Points, in no order, along strands that fork and pass close to each other.
In the rows, zero is written as 128.
Points whose rows are less than 204 apart are linked; no others are. Some points are linked to none.
dugim: [ 37  82 125 173 148  99 154  83  98 160 161 152 142 150 143 124  87 100
  82 150 142 106  91 156 156  81  89 128 103 106 135 115 127 106  92 147
  91 101 129 125 127 108 114 104 110 108 118 107 138  47 125 101 156 135
  79 154]
neted: [163 117 111 150  70 141 153 160 156 145 148 169 173 193 122  91 118  98
  83 135  84 107 173 136  99 123 153 128 168 109  98  86 111  90 131  90
 137 117 138 121 105  84  74 190 149 169 115  66 141 117  85 129 146 144
 138 147]
Ser: [110 148 113 124 122  82 127 134 112 144 122 127  91 115 170 116 153 109
  99 118  96 148 137 146 118 116 166 109 157 129 112  86 147 115 123 169
  66 106 106 125 160 154  60 168 157 136 123 117 146  96 175 112 122 137
 131 150]
kefo: [150 127 108  87 105 108 100 126 145 120 122 120  89 113 175 167 177  85
  93 141  65 128 136 123 113 120 146 108 152 145 125  71 139 145 126 141
  92  96 154  91 105 117  43 129 177 153 150 159 145 106 193 112 124 101
 142 124]
fur: [ 54 116 118 133 125  99 155 146 184 152 164  98 106  79 145  75 199 119
 174 175 104 157 127 143 103 102 139 151 135  74 112 131 111 114 140 108
 146 130 139 106 127 165  88  91 144 122 179 124  88 110 136  96 143 149
 127  87]
tofa: [208 196 121  89  96 105 145 148 110 132 117 113 118 112 161 117 147 135
 121 116 118 116 105 119 116 105 203 118 158 166 155 161  99 148 102 187
 104 139 133 123 161 145 101 132 140 120 125 132 116 131 101  70 101 121
 147 147]
gapek: [ 98  94  94 143 134 119 138 124 123 105 133 228 171 154 103 136 126  80
 109 132 144 150  74 101 151 125 141  97  66 105 119 109 112 159  93 117
 106 137 169 117  94  90 101 136 142 112 113 116 136  70 141 125 105 150
  72 182]
povod: [129 120  88 206  57 113 170 119 162  81 141 175 132 131 131  98 149  54
 144 138 155 147 116 108 127 112 103  99 145  54 160  93 122 123  91  99
 184 213  86 114 132  86 155 108 157 127 127 158 168  99 139 119 101 160
 108 143]
zin: [178 133 125 107 109 155 142 147 119 100 104 139 112 125 101 142 133 150
 152 105 131 128 128  93 100 111 137 137 152 143 122 156  99 131 135 137
 127 134 157 135 135  92 143 164  46 118 145 137 104 183 101 116 115  78
 110 151]
sepe: [151 105 113 142 147 152 116 145 109 134 154 153 159 200 117 166 123 105
 111 159  83 108 164 134 122 130 121 124 149 129 114  91 113 133 150  87
 111  94 134 121  85  96 105 173 176 187 116  86 159 130 133 177 155 145
 120 146]
bani: [158  92  94  95 117  86  99 152 110 189 135 160 174 145 124 185 119 109
 107 134 120 125  91 102 130 130 167 146  87 170 101 144  85 128 129 159
 119 120 141 129  70 151  95 132 140 143 134 119 164  57 124 105  94 131
 131 186]
tero: [ 98 161  87 162 133 120 117 162 156  70 131  98 125 112 153 112 212  90
 147 125 158 166 135  75 103 117 164  96 147 100 176 147 106 149 110  89
 142 187  71  97 129  82 117 110 162 124 136 156 111  62 137 163 100  95
 109 166]
tekeg: [174 118 115 112  65 151 136 133 152  50 117 181 139 171 124 115 149  81
  85 132  93 113 117  90 153 123 159  99  83 109 109 128 141 158 144 108
 114 131 221 109  90  35  92 159 101 135 121 133 127 106 102  94 137 104
 120 119]
momi: [ 90 121 125  72 171 119 107 133 140 134 157 174 107  84 111 154 147 133
 168 133 109 134 134 171 120 127 121 130 121 169 114  99 150 154 126 143
  89  44 157 125 148 159 114 161 140  86 173 124 112 144 165 137 141 153
 105 131]
Bavi: [141 190 124 110  98  81  81 173 158 100 109  92 159 166 142 158 134 135
 127 123 158 156 150  88  97 155 191 138 115 128 137 134  88 189 146 100
 168 182  89 103 117  96 134 145 118 138  87 139 123 137 106 152  62 155
 133 173]
Morag: [119  73 173 132 198 145 163 100 161 157 126 130 134  92 121 127 145 139
 197 127 188 164 135 193 102 114 115 161  90 112 123 153 142 106 105 131
 146 123 124 134 130 181 148  87 116 109 164 107  82  95  75 108 138 177
 103  74]
Tusi: [ 74  70 139 144 125 116  85 149  47 158 153  80 150  96 138 156  82 118
  97 138 137 110 159 161 177 156  83  95 174 152 132 148 137 111 111 149
  80  56 121 174 109 125 149 109  69 162  78 135 147  88 109 174 144 100
 126 143]
karog: [ 55 105 110 160 212 174 169 108 128  86 133 141  76 119 125 136 187  85
 128 118 145 100 105 118 151  59  94 184  87 127 163 130 120 136 112  71
 114 122 145 124 115 122 114  86 127  98 149 102 144  80 126 130 156  91
  93 158]
puf: [ 99  96 130 155 144 146  69 157  56 132 177 116 170 114  91 118  80 146
 105 112 125  97 130 139 185 133 110 119 120 181 115 177 108 106 125 133
 103  81 144 137 100 110 162 129 104 135  95  94 123 123  98 161 155 115
 135 153]
vekon: [198 142  87 120  66 113 165 169 165  86 114 182 174 164 146  88 155  91
  90 112 116 138 110  72 141 141 193 110  79  62 129 120  84 150 101 127
 137 167 183 134 114  58  78 142  86 106  98 119 116  94 103  82 100 114
 111 123]
fepiv: [170 162 141  90 130 132 126 110  89 171  77  87 147  98 129 134  91 226
 147 111 112  89 129 182 114 149  93 153 142 179 110 155 160 110 140 190
 150 139 120 133 149 184 145 124 121 132 189 120 129 165 112 106 119 140
 203 103]
zez: [109  83  98  63  98 102 103 119 135 129 151 203 130 104  69 129 142  89
 145 128 108 161 130 113 120 122 111 136 101 157 102 115 133 155 137 124
  91  77 156 123  86  94 118 151  92  69 154 135 129 144 167 108 143 162
 122 151]
did: [154 109 132 156 116 162 124 137 153  96 141 151 164 179  66 117 145 109
 122 171  77 115 137  97 121 131 108 153 137 104 116 150  97 136 177  58
 172 117 168 112  98  96 154 175 139 145 140  90 147 168  93 169 159 133
 127 134]
suli: [ 90 133 113 183 125 162 167 117 155 102 143 137  71 153 141 113 135  67
 113 152 120 110 106 136 121 123 123 120  90  70 166  82 132 127 144  78
 126 143 109 133 123 106 124 167 160 144 141 101 160 114 135 135 149  96
  80 142]
Nozi: [131 145  99  54 130 106  85 162 125 118 114 134 119 123 151 192 158 108
 112 152  94 152 100  91  98 125 147 141 130 144 123 102 115 168 133 119
  97 133 206 132 112 142  63 102 139 126 150 178 145 130 163 121  83  89
 158 137]
kerib: [158 172 149 101 102 124 130  99 132 170 108 115 163 128  90 114  82 191
 156 116 157 129 112 146 116 183  97 132 121 166 121 118 149 117 160 181
 131 130  36 141 174 157 176 129 126 108 153 136 129 185 136 100 135 186
 165  86]
kereg: [148 109 136 132 152 139 120  75  79 171  78 121 165 102 137 168  68 209
 126  97 147  96 131 184 138 143  98 113 156 159 138 110 220  88 105 191
 107 135  92 167 140 153 133 110 116 170 127 115 168  91 133 141 136 110
 135 110]
gamak: [101 149 142 121 173 165 150 127 113 167  57 142 137 112 156 114  99 206
 124  96 139 131  91 140 120 144 135  98  83 106 136 123 155  66  79 167
  86 150 105 163 154 138 103 121  84 128 101  77 131 105 128  98 111 110
 116 112]
lizi: [106  77 114 167 114 116 100  88  72 178 175  64 108 106 109 140 113 103
 106 150 123  96 139 109 173 138  77 120 154 169 156 119 118 127 159 137
  94  54  92 136 106 145 150  89 114 146 110 148 172 128 162 165 181  95
 138 128]
Megak: [144 148 190 159 203 157 132 104  84 132  66 130  76 140 159  92 119 159
 129  83 142  93 212 192 138 127  89 110 184 146 134  81 174 152  98 122
 123  73  85 177 153 113 157 145 168 141 119  72  96 166 139 157 161 139
 152 106]
kop: [ 82 101 137 131 135 126 124  88  55 138 166  85 127 114 164 120  57 143
  86 124 143 113 123 181 171 127 118  85 139 120 130 114 201 106  87 146
  76  80 134 177 149 160 143 100  93 178  63 102 162  96 125 156 135 108
 114 137]
Taf: [131 111 124  90 139 103  92 165  72 156 112 146 168 102 177 197 121 172
  99 107 139 120 157 187 116 127 172 110 192 171 100 132 156 104  93 192
 103 116 120 143 141 150  92 148 138 161 119 118 136  61 138 141 100 117
 155 164]
guzef: [139 118 103 159 111 107 141 173 168 174 145 146 158 161 102  83 142 102
 133 128 102 115 194  89  77  98 155 145 186 119 119 122  71 107 130  80
 164 140  91 102  92  94  86 154 151 142 114 109 125 102 135 147 114 147
 144 177]
tuted: [144 145 160 135 100 117 125 134 122 197 111  92 169 147 126  63  83 181
 123 113 153 144 161 148  98 156 112 119 164 134 106 134 149  87 136 157
 156 157  38 132 156 159 162 143 119 138 113  98 123 153 127 132 108 186
 156 119]
sig: [135 141 116  88 152 115 145 183 119 174 129 119 124 102 128 142 148 124
 179 125 169 192 151 124  78 103 166 151 144 122 141 109 116 133 159 125
 153 156  68 149 157 213 129 133 126 145 129 139 143 126 153 162  60 161
 133 159]
bipad: [178 108 134 123 126 134 147  70 114 150 109 115 147  97 187 171 117 173
 129 127 161 134 107 199 118 136 157 127 132 112 116 112 200  92  92 180
 100 164 106 149 162 214 114 118 155 174 139 133 140 101 125 118  99 118
 124  96]
gituv: [ 90 112 155 110 186 154 143 156 158 148 142 175 183 116  87 118 145 149
 200 114 177 168 136 138  79 140 140 131 117 123 112 148 130 117 115 121
 140 133  91 137 129 137 160 140 109 100 146 100  73 105  94 124 125 180
  95 115]
tifav: [ 95 167 112 103 121 133 132 142 118 145  99 156 202 128 146  95  87 205
 101 120 124 132  72 133 119 178 171  95  65 100 103 125 125  92 104 157
 100 155 139 123 124 126  91 146  99 129  92  82 161 113 148  79  93 133
 131 138]
vas: [164 152 153 146 133 113 128 152 103 192  88  97 128 162 154 137 117 155
 116  93 157 135 189 136 109 121 161 113 192 143 101 128 134  95 128 142
 144 158  12 136 159 138 132 157 147 175  93 128 118 111 130 163 110 154
 156 159]
Gipav: [165 133  86 115  47  74 144 138 161 163 104  74 117 159 131 115 124 121
 128 133 107 147 122  71  81 127 176 155 125 110 143  93  71 152 150 105
 159 151  82 115  93 130  94 110  73 151 114 126 180 112 127  92  76 127
 147 164]
rege: [131 161 124 120 152 142 159 157 126 166 115  84 102  87 157 142 150 149
 174 131 179 195 112 132  94 136 174 134 105  94 155 124 141 122 120 147
 136 173 105 170 176 209 116  84 101 138 125 100 108 128 112 135  80 132
 121  85]
Fudin: [146 128  88 100  63  68 106 143 139 151 127  96 104 125 119  68 146 111
 118  98 109 114 170  86 102  88 162 146 184 168 136 129  82 123 143 109
 131 114  52 103 104 111  91 149 116 154 114 122 163 107 135 122  99 111
 167 197]
sos: [128 143 131  70 131 115  48 136 111  84 101 120  94  91 133 134 137 109
 119 118 129 146 146 104 119 137 138  48 147 196 138 168 158 184 117 148
 103  70 186 123 102  85 119 133 126  96  94 164 110 128 128 151 139  99
 151 169]
liri: [162 115 152 160 127 157 154  74 115 115 172 145 101 151 158 119  66 104
  83 117 120  92 134 182 151  99  99 115 154 122 133  83 180 111  82 118
 120 115 165 158 144 130 131 128 165 144  93 138 126 143 133 131 155 123
  94  85]
lano: [143 129 171 118 150 153 120  91 120 123 104  91 136 150 126 186  96 157
 157 142 162 123  79 113 147 154  96 141  91 136 122 173 120 124 166 148
 145 166 128 124 138 130 191  96 108 146 145 204 109 172 121 115 137 102
 141  64]
gomib: [188  81 119  80  64 105 127 111 138 143 113 166 156 179 122 157 132 117
  96 145 103 128 111  97 123 126 139 133  95 138 100 139 112 144 158 150
 105 115 171 115  70  79  89 141 103 143 151 141 126  87 100  80 127 147
 142 137]
nabun: [161  88 149 163 102 167 166 120 144 129 152 104 121 144  68 115 110 149
 144 150  96 133 133  83 118 116  77 159 124 111 148 136 115  98 174  90
 157 137 102 126 131 120 181 145 103 157 140 106 144 184  97 166 161 113
 103 132]
Ril: [122 175 143  68 156 117 116 177 163 127 147 142 169 121 118 148 153 158
 210 142 144 152 105 139  97 156 189 137 118 111 118 161 111 143 135 127
 156 155 157 145 119 157 145 102 127 106 166 111  76 130  89 102  92 177
 147 110]
Vaf: [115 127 137 133 171 128 110 116 135 135 139 101  57  83 119  96 147 131
 142 124  82 108 165 108 152 102  50 173 168 179 124 135 115 129 128 103
 128  78 137 105 134 143 116  92 181  89 142 170 118 161 202 152 168  99
 169  97]
gul: [115 131 123 143 143 132 155 155  61 140  94 138  92 105 164 112 116 146
  73  96 105 127 170 180 136 106 151  86 182 119  94  48 189  98 106 163
  79  77  95 159 171 147  85 173 118 163 116  72 137 136 149 124 125 119
 122 147]
nuzom: [109 165 135 113 118 137 135 161 132 131 168  92 139 103 110 135 138 153
 198 150 164 181  88 102 145 154 156 151  79  96 135 159 117 135 158 136
 181 177 142 142 152 204 168  84 115 113 146 122 100 161  83 128  94 161
 122  76]
mak: [138 119 119  60 150 129 108 137 121 150 139 144 148 135 127 194 136 151
 165 133 151 159 127 175  83 166 163 129 114 135 111 112 161 144 172 129
 124 124  81 139 132 190 133 167 137 153 159 120 154 138 147 154  85 177
 139 164]
Giser: [141 113 113  94 102  89 114 129 145 154 153 153 151 121  67 137 118  93
 168 126 133 159 118  86 108 118 104 162 119 158 107 152 104 149 146 141
 150 126 127 104 115 148 151 120 120  79 156 166 153 161 141 121 112 172
 112 156]
Tup: [ 99  76 141 173 196 163 182 102 153 126 118 128  85  96 124 140 194  99
 153 136 140 122 134 139 152  63  77 214 108 123 163 151 108 127 126  69
 154 126 148  96 114 165 138  56 148 119 192 148 108 109 114 146 139 126
 119 110]
Reru: [140 118 151 168 194 146 156 102 127 134 151 172  96 136  98 146 121  96
 131 110 140  95 172 141 169  76 100 168 123 179 173 114 119 145  99 128
  86  72 103 133 149 130 137 117 189  95 143 133 111 121 127 146 154 137
 105 111]
ged: [ 48  84 114 136 138 106 117  88  98 172 139 115 162 147 160 162  79 113
  82 147 147 146 100 183 145 142 122  97 109 109 115  97 169 107 100 143
  91 113 111 143 114 154 129 119 132 155  95 117 166  69 155 132 127 126
  90 149]
fupom: [116 117 153 173 180 144 111 153 129 126 151 114 122 116  86 110 129 106
 147 119 115 110 141 117 192  81  88 197 106 192 116 201  98 120 154 127
 163 115 182  80 135 180 165  98 163  92 162 177 108 141 110 173 151 122
 152 115]
lanaz: [139 108 127 171 170 152 154 116 107 158 165 152 132 156 110 141 117 129
 126 124 126 105 183 167 151 106 130 148 144 139 138  94 128 111 132  99
  81  66  88 140 146 157 122 156 164 156 131  76 127 131 121 171 150 138
 109 129]
Dunev: [183 153 131  93 150 105 115 161 111 131 134 133 164 113 180 159 152 123
 121 120 162 137 124 148 109 121 208  96 146 160 129 160 124 119  89 181
 107 156 128 132 154 177 111 123 199 147 104 136 113  60 116 133  77 126
 145 148]
dusi: [ 97 129 124 180 167 113 102 145 139  81 151 137 156 135 107 104 170  83
 129 132 173 151 126  88 149 107 123 117 117 125 165 159  94 164 116 106
 163 195 115  80 125 106 168 125 188 113 124 144 121  87 111 172 126 127
  87 182]
lak: [ 86 139 160  85 200 135 107 110 105 131 117 160  80 107 125 127 100 166
 154 116 143 114 135 181 137 170  92  97 131 177 108 115 155 148 113 166
 128  42 137 158 147 136 162 129 121  78 129 115 105 162 177 117 164 138
 128 122]
zomuz: [143 153 101 173  66 130 185 113 157 116 128 126  87 132 171 126 163  59
 141 153 134 148 122 120 112 145 139 110 121  32 175  94 117 117 146  97
 138 200  63 128 151 117 134 139 163 170 137 148 140 109 139 127 117 125
 122 120]
guz: [110 132 150 125 150 169 148 151 140 102  98 105 129 130  84 108 135 172
 173  95 149 158 113 106 147 120 146 145  86 105 121 166 119 109 158 131
 147 136 134 123 161 117 179 139  21 121 148 108  75 192  80 109 134 101
 111  93]
sufe: [109 156 119 147 126 109  96 148 159  63 162 155 160 132 116  78 141  75
 108 123 162 177 130 116 133 147 179  87 123 102 136 131 152 165 110  99
 128 190 113 124 142 109 151 168 188 100  73 113 121 115 108 160 109 163
 102 162]
pem: [124 163 168 134 140 121 144 110 142 154 112 117  87 117 124 125 120 149
 162 117 151 140 130 149 140 155  93 151 114 116 123 104 134 126 129 146
 107 113  75 144 196 168 143 133 157 112 149 136 101 177 139  97 143 180
 122  73]
Ruzi: [152  85 130 138  97 140 156  63 126 115 188 161 113 152 111 112  78  73
 107 133 115  77 158 148 156 146 102  63 153 117 140  76 154 136  89 126
 126  54 184 151 106  84 133 116 108 121  83 144 123 172 144 120 174 126
 107 111]
zegi: [132 117 112 112 124 104 117 164 133 175 122  96 157 134 126 122 146 161
 103 132 115 134  97 103 104 157 180 123  84 159 114 171  61 110 165 161
 130 112 116 103  90 148 130 153 107 144 124  81 132  92 106  99 129 117
 137 173]
dud: [ 33  86 107 185 160 126 139 107 119 119 140 192 142 165  99 110 111  92
  99 141 121 105  97 118 181  82  86 120  91 101 128 111  96 128  95 128
 128 118 178  86 105  59 131 121  97  79 124 128 143  94 138 109 130 144
  82 175]
kasab: [199 145  92 162  63  92 172 137 184 125 116 142 158 154 133 105 102 122
 105 103 129 132 132  77 107 159 172  96 100  65 136 115  72 110  92 146
 177 173 111 138 133  68 113 138  74 115  80 131 136 131 111  74  90 124
 101 113]
kes: [185 147 116 119  76 109 135 143 154 153 146  63 107 123 141 136 181 111
 162 145 128 132 123  58  92 130 140 155 144 120 173 137  51 136 155 115
 171 181  78  88 103 129 132  85 132 151 145 178 116 101 120 122 101 120
 159 138]
Lof: [169 176 142  53 111 157 120 108 135 100  95 144 187 162 123 162 103 196
 137 161 127 116 136 168  73 183 150 111 139 106 117 102 182 144 142 116
 133 175 152 155 125 106 129 154 122 158 133 121 158 174 130 137 115 172
 174  96]
Degak: [176 176 133 121  80  91 105 138 144 155  76 113 159 202 144 159  78 146
  90 105 147 132 158 122 110 159 166 104 131 129  91 131 105 135 132 119
 151 168  45 126 111  75 120 158 140 158  66 138 147 135 139 138  97 167
 166 161]
fodu: [140 156  62 131 106 136 123 173 133  81 115 212 179 162 107 130 127 105
  85  96 117 141 131  62 141 146 160 114  85 125 125  80 110 173 113  80
 110 117 164 126  89  71  71 162 105 108  73  88 156  97 136 156  69 117
  93 201]
Rala: [115 135 128 133  98 136 108 126 110 102 140 143 185 153 126  80  99 143
  68 133 128 109 103 154 140 161 168 105 106 112 110 140 152 105 119 142
  96 140 151 128 116 120 131 177 139 151  75  80 152 113 109 121 146 125
 133 124]
tipa: [138 129  89 186  65 106 156 147 158  60 127 168 179 155 138  98 150  50
  80 135 162 166 118 110 125 152 161  93 109  47 148 100 131 161  98  96
 163 211 131 134 125  95 131 159 156 131  88 112 161  99 109 153 101 139
 100 152]
zavo: [169 146 139  98 143 144 103 120  98 147 118 135 139 138 116 181  66 159
 122 127 128 126  84 119 139 147 121 111 109 164 115 158 122 134 135 155
 115 123 185 141 116 146 147 110 119 132 112 176 148 189 162 116 117 104
 142 103]
Sipuz: [194 204 158 102  98 121 127 135 134 124 106  90 130 149 153 107 152 173
 131 121 127 103 116 133 135 156 178 114 150 141 128 164 103 124 148 168
 129 166  92 114 156 107 142 144 140 127 145 111  77 151  67  71 141 152
 174 102]
pirot: [ 62 117 147  98 201 143  95  93 112 137 116 122 107 139 134 199 100 124
 138 129 175 133 113 158 120 158  73 104 104 156 135 116 136 166 127 121
 131  93 120 160 118 125 175 115 120 105 115 157 119 135 178 155 153 120
 106 140]
dib: [ 97 122 116  98 151 143  95 131 110 107 125 100  65  77 124 133 156 116
 110 136  82  85 133  91 133 102  93 127 179 169 103 129 125 147 112  99
 131  82 214 110  89 117  98  78 130 109 119 181 151 167 208 144 134  57
 168 108]
guzev: [179 113 150  94 165 157 132 127 118 137 102 154 126 119 137 185 131 171
 143 132 110  95  99 166 153 105 128 151 121 162  98 164 139 113 121 150
 112  91 214 121 140 151 129 126 103 130 172 168  92 151 130  93 132  97
 136  84]
zuk: [145  75 141 190 149 152 202  60 138 147 157 133  97 123 142 137 130 109
 122 175 127 114 121 166 172  76  58 204 107 103 157 131 129 125 139  92
 163 134 160  96 154 185 150  79 175 131 175 157 145 144 112 139 141 154
 102  95]
sida: [169 148 117 136  45 107 115  99 131  85 138  85  79 135 153 105 148  85
  95 137  96 114 131 108 130 142 134  98 121 135 145 146 118 144 171 128
 103 139 131 107 109  80 119 152 152 148 113 154 139 128 121 130 168 105
 148 127]
Sogag: [151  91 150 157 103 163 160  70 134 112 135  94  60 134 101 125 104 121
 146 133 117 123 112  98 152 121  36 138 134 111 159 120 136 118 156 102
 147 114 134 135 133 118 183 104  90 124 132 173 141 197 148 137 182  89
  96  91]
Mula: [138 177  69 187  55 106 138 117 155  79 144  85  99  79  93  72 127 111
 121  87 148 146 159  63 119 150 126 132 123  99 147 133 106 118 145 126
 164 173  64 108 150  99 136 147  95 107  90 156 142 172 132 126  99 107
 119 131]
kizav: [ 82 145 198 125 194 146  98 104 123 117  65  84  98 155 164 165  88 174
 152 111 159 127 105 147 141 162  62 132  92 113 104 132 155 138 123 137
 133 143 124 163 141 121 173  77  98 115 116 168  97 159 155 117 144 115
 128  72]
Dovos: [175 114 113 135  14 109 144 128 169  78 151 109 136 140 127  66 177  77
 101 150 101 130 150  70 106 128 155 142 142  97 136 153 107 127 158  82
 161 177 137 108  96  82 118 150 132 149 128 116 145 108  91 110 141 125
 164 139]
kof: [ 68 104 122  87 131  86  93 179 165 134 120 101 130  70 170 146 195 126
 162 160  98 156 127 109  77  99 123 163 180 123 112 148 107 121 118 123
 156 141 164 102 123 160  64  78 143 106 182 174 100  70 151 112 108 120
 160 121]
vosu: [160 140 102 105 150 143 118 123  60 160 110 129 176  89 115 144  76 222
 136 112 106  65 134 202 134 157 125 117 144 187 130 116 197 113 137 168
 129 128 148 146 119 178 131 142 142 142 154  90 171 123 129 162 116 132
 190 125]
kopi: [104 170 153 125 173 112  78 156 125 135 136  97  86  99 116  86 106 132
 144 120 108 122 138 125 177 125  89 159 119 201 109 161 118 142 146 146
 141  95 162 100 162 178 147 101 163  66 134 180 107 196 161 143 155 135
 165  83]
fidit: [104 130 119 149 140 120 157 121 171 133 142 146 117 126  80 119 158  92
 184 143 130 128 114  84 143 113  96 156 115 108 151 133  84 126 150 115
 151 157  98  88 141 111 155  99 144  82 182 164 118 152 143 114 140 162
 122  97]
Numud: [146  60 159 194 151 142 166  44 138 153 181 126 123 141 170 155  79 122
  95 156 107 104 154 196 156  73  69 171 144  88 137  66 188 107 100 100
 135  94 151 138 168 169 116  91 165 149 135 118 142 142 128 136 131 132
  83  87]
vovop: [134  79 136 164 108 147 162  80 140  88 155 166 113 165  87  98  78  89
 120 134 109  94 122 108 170 109  77 109 131 106 136 115 129 132 122  88
 152  91 166 117 107  47 188 132  86 102 122 165 135 174 138 137 177 118
  93 125]
timo: [132  92 144 166 138 140  89 147 103 135 168  95 167 117  78 118  98 140
 136 113 152 130 135 134 168 129 111 151 101 194 129 203 120 112 163 150
 175 129 123 115 113 190 185 120 135 131 123 117 125 134  74 161 138 127
 137 135]
kez: [ 26 115 106 128 144  96  87 179 143 143  86 118 118  83 164 133 161 121
 102 126 122 142 124  84 103 122 139 126 166 153 103 154 110 117 107 150
 117 140 147 124 121 130  75 105 111 101 122 160 129  57 168 131 122  82
 126 157]
ludon: [123 202 108 102 125 112  99 189 143 103 102 123 132 143 139 125 160 124
 126 133 107 158 118  81  97 133 184 118 120 117 147 114 108 164 151  88
 106 147 159 110 119 110  70 140 140 132 114 113 140 147 130 131  86 101
 142 168]
kebuf: [ 90 136 144 132 147 133 152 102 164 121 114 120  74 119 101 141 165 112
 181 119 177 148 113 104 141 133  96 138 103 141 156 107 125 151 157 138
  98 100  56 116 162 113 158 126 115  85 172 166  90 164 154 111 181 134
 100 100]
febez: [173 121 141 102 153 170 152 123 138 101 126 147  84 117 114 187 179 130
 178 141 102 108 111 105 124  86 120 180 139 130 131 141 115 135 146 114
 101 119 178 118 135 138 128 116 101 132 184 167  92 161 128 135 142  91
 107 106]
kamob: [131 107 145  93 133 157 111  97 111 152 109 108 161 155 141 188  99 186
 124 162 122 120 116 182  87 177 116 112 119 104 111 117 160 112 160 110
 130 129 112 152 115 154 149 147 131 192 130  99 137 133 142 160 130 140
 129 127]
voli: [101  62 153 119 107 141 138  90 125  93 165 170 143 141 121 140 130 106
 147 142 148 133 118 167 110 104  93 142 134  96 114 133 163 123  95 121
 130 136 153 141 108 113 169 140 123 130 149 137 102 115  88 134 163 140
  69 136]
Pepo: [101 131 122 110  87 131  95 146 142  50 151 125 177 119 105  85 110 121
  88 143 124 167  89 131 145 165 151 137  74  97  98 165 164 149 135 107
 148 157 210 139 121 136 164 151 114 108  94 107 161 150  89 120 123 143
 127 128]
rik: [152 117 180 168 211 143 129 101 115 109 104 136  45 134 152 106 109 123
 131  76 159 102 186 153 170  93  74 161 158 174 169 116 135 151 127 126
 120  63 113 162 154 112 148 102 149  86 105 117  89 160 122 139 190 117
 128  90]
Niv: [127 133 173 111  89 161 140 117 137  86 100 109 135 130 114  76 111 199
 128 125 126 128  95 151 112 153 118 115 133  87 111 158 179  93 139 118
 138 148 154 148 162 101 175 153  52 115 139 109  85 190  75  90 150 126
 127  94]
Didir: [ 82 113 143  81 178 112  61 142 106 125 120 129  78  84 146 130 145 113
 105 133  79  91 145 136 155 128 121  78 175 185 112 136 136 162 116 155
 127  51 237 115 109 126  93 108 154 104 105 159 108 140 154 157 153  92
 157 130]
Mora: [147 185  99 103 101 117 121 157 172  96 162  85 123 114 107 120 208 144
 182 144 108 135 128  43 118 105 172 155 149 104 154 156  82 140 161  95
 174 161 140 104 111 103 117  79 111 110 173 137  92 139 101 110  96 120
 157 118]
Besin: [134 103 108 138  59 113 156 159 165 109 171 113 145 111 143  58 196  99
 148 172 101 160 135 109  70 119 140 141 162  61 120 120 109 117 141  77
 176 163 151 116  93 140  99 121 151 150 160 101 128 108 112 116 115 151
 146 115]
rosuz: [146 160 148  82 113 119  92 143  91 149  86  91 137 118 124  97 120 200
 100 116 101  91 101 141 117 166 145 115 128 179  91 171 112 124 163 179
 130 122 114 103 111 117 126 159 118 142 151 100 128 141 102  83 134 147
 199 139]
Dubev: [109 214 146 131 103 134 120 143 171  84 116 164 103 165 148 104 111 119
 131 126  99 112 104 131 161 158 161 114 108  62 122 119 141 120 114 140
 118 162 176 137 165  70 107 153 121  84 120 151  85 176 118  64 148 134
 115  54]
vube: [120 108 155 114 161 126 151  92 162 168 126 121 138  85 177 193 126 156
 167 146 154 142 101 188 121 132 127 160  96 100 123 146 158  96  76 171
 140 151 152 143 145 203 128  64 126 137 179 162  98  92 119  97 107 147
 125  61]
sisu: [ 90 150 133 100 147 142 149 137  71 161  61 151 119  81 141 145  95 173
 117  97 128 160 134 173 113 138 113 101 164 137 112 100 182 119  87 183
  85  92  94 187 165 152 108 154  77 103 116  86 124 132 159 115 102 111
 110 148]
tiko: [113 172 164 162 170 143  96 146 106 146  79 113 114 151 151 125 101 147
 112  94 147 120 156 150 129 130 122 100 161 153 106 127 140 135 111 123
 123 140  83 148 144 115 125 154 159 146  75 105 119 145 154 163 141 123
 143 134]
zas: [119  99 104 183  90 130 122 106  92 114 178  78  92 128 120 105 157  85
  91 138  99  95 141 102 163 113 110 125 140 155 148 144  96 116 166 127
  98 117  84 100  96 115 135 140 160 162 115 123 159 104 123 157 183  81
 133 153]
sode: [ 93 142  89 200 188 182 175 120 126  92 162 144  73 121  94 124 130  82
 113 112 128  96 138  99 165  85  99 133  97 117 187 100 116 128 123  66
 109 120  93 149 136  98 118 125 126 114 107  85 178 123 154 148 143  70
  99 143]

A fork is a point with three links. Follow the links from the first point to the second and name the forks in between, in order.
nuzom; tuted => fepiv kerib
Taf; Pepo => rosuz fepiv kerib vas
zin; fepiv => kerib
rege; zuk => fepiv kerib vas sepe
sufe; bani => sepe vas kerib fepiv rosuz
pirot; sig => kerib fepiv
sepe; sig => vas kerib fepiv
kes; fepiv => sepe vas kerib
Besin; sos => Tusi

Follow the links from the first point to the second, and from the first to the third. Name the last point that the two ways share.
Besin; sos; dud => Tusi
tofa; Ruzi; Lof => fepiv
nabun; tekeg; Bavi => vas
Niv; vekon; gul => kerib
vosu; dusi; gamak => vas
kamob; bani; gamak => fepiv
fidit; mak; Ser => kerib

A fork is a point with three links, a tip a point with one. Leave the first point through the second and follow the links. Name the first fork or tip that comes.
fepiv; vosu => Lof
guzev; zavo => kerib
tipa; povod => sepe
kebuf; fidit => Niv
nabun; Sogag => tero
vas; Degak => Pepo
sig; rege => fepiv
Rala; tifav => vas
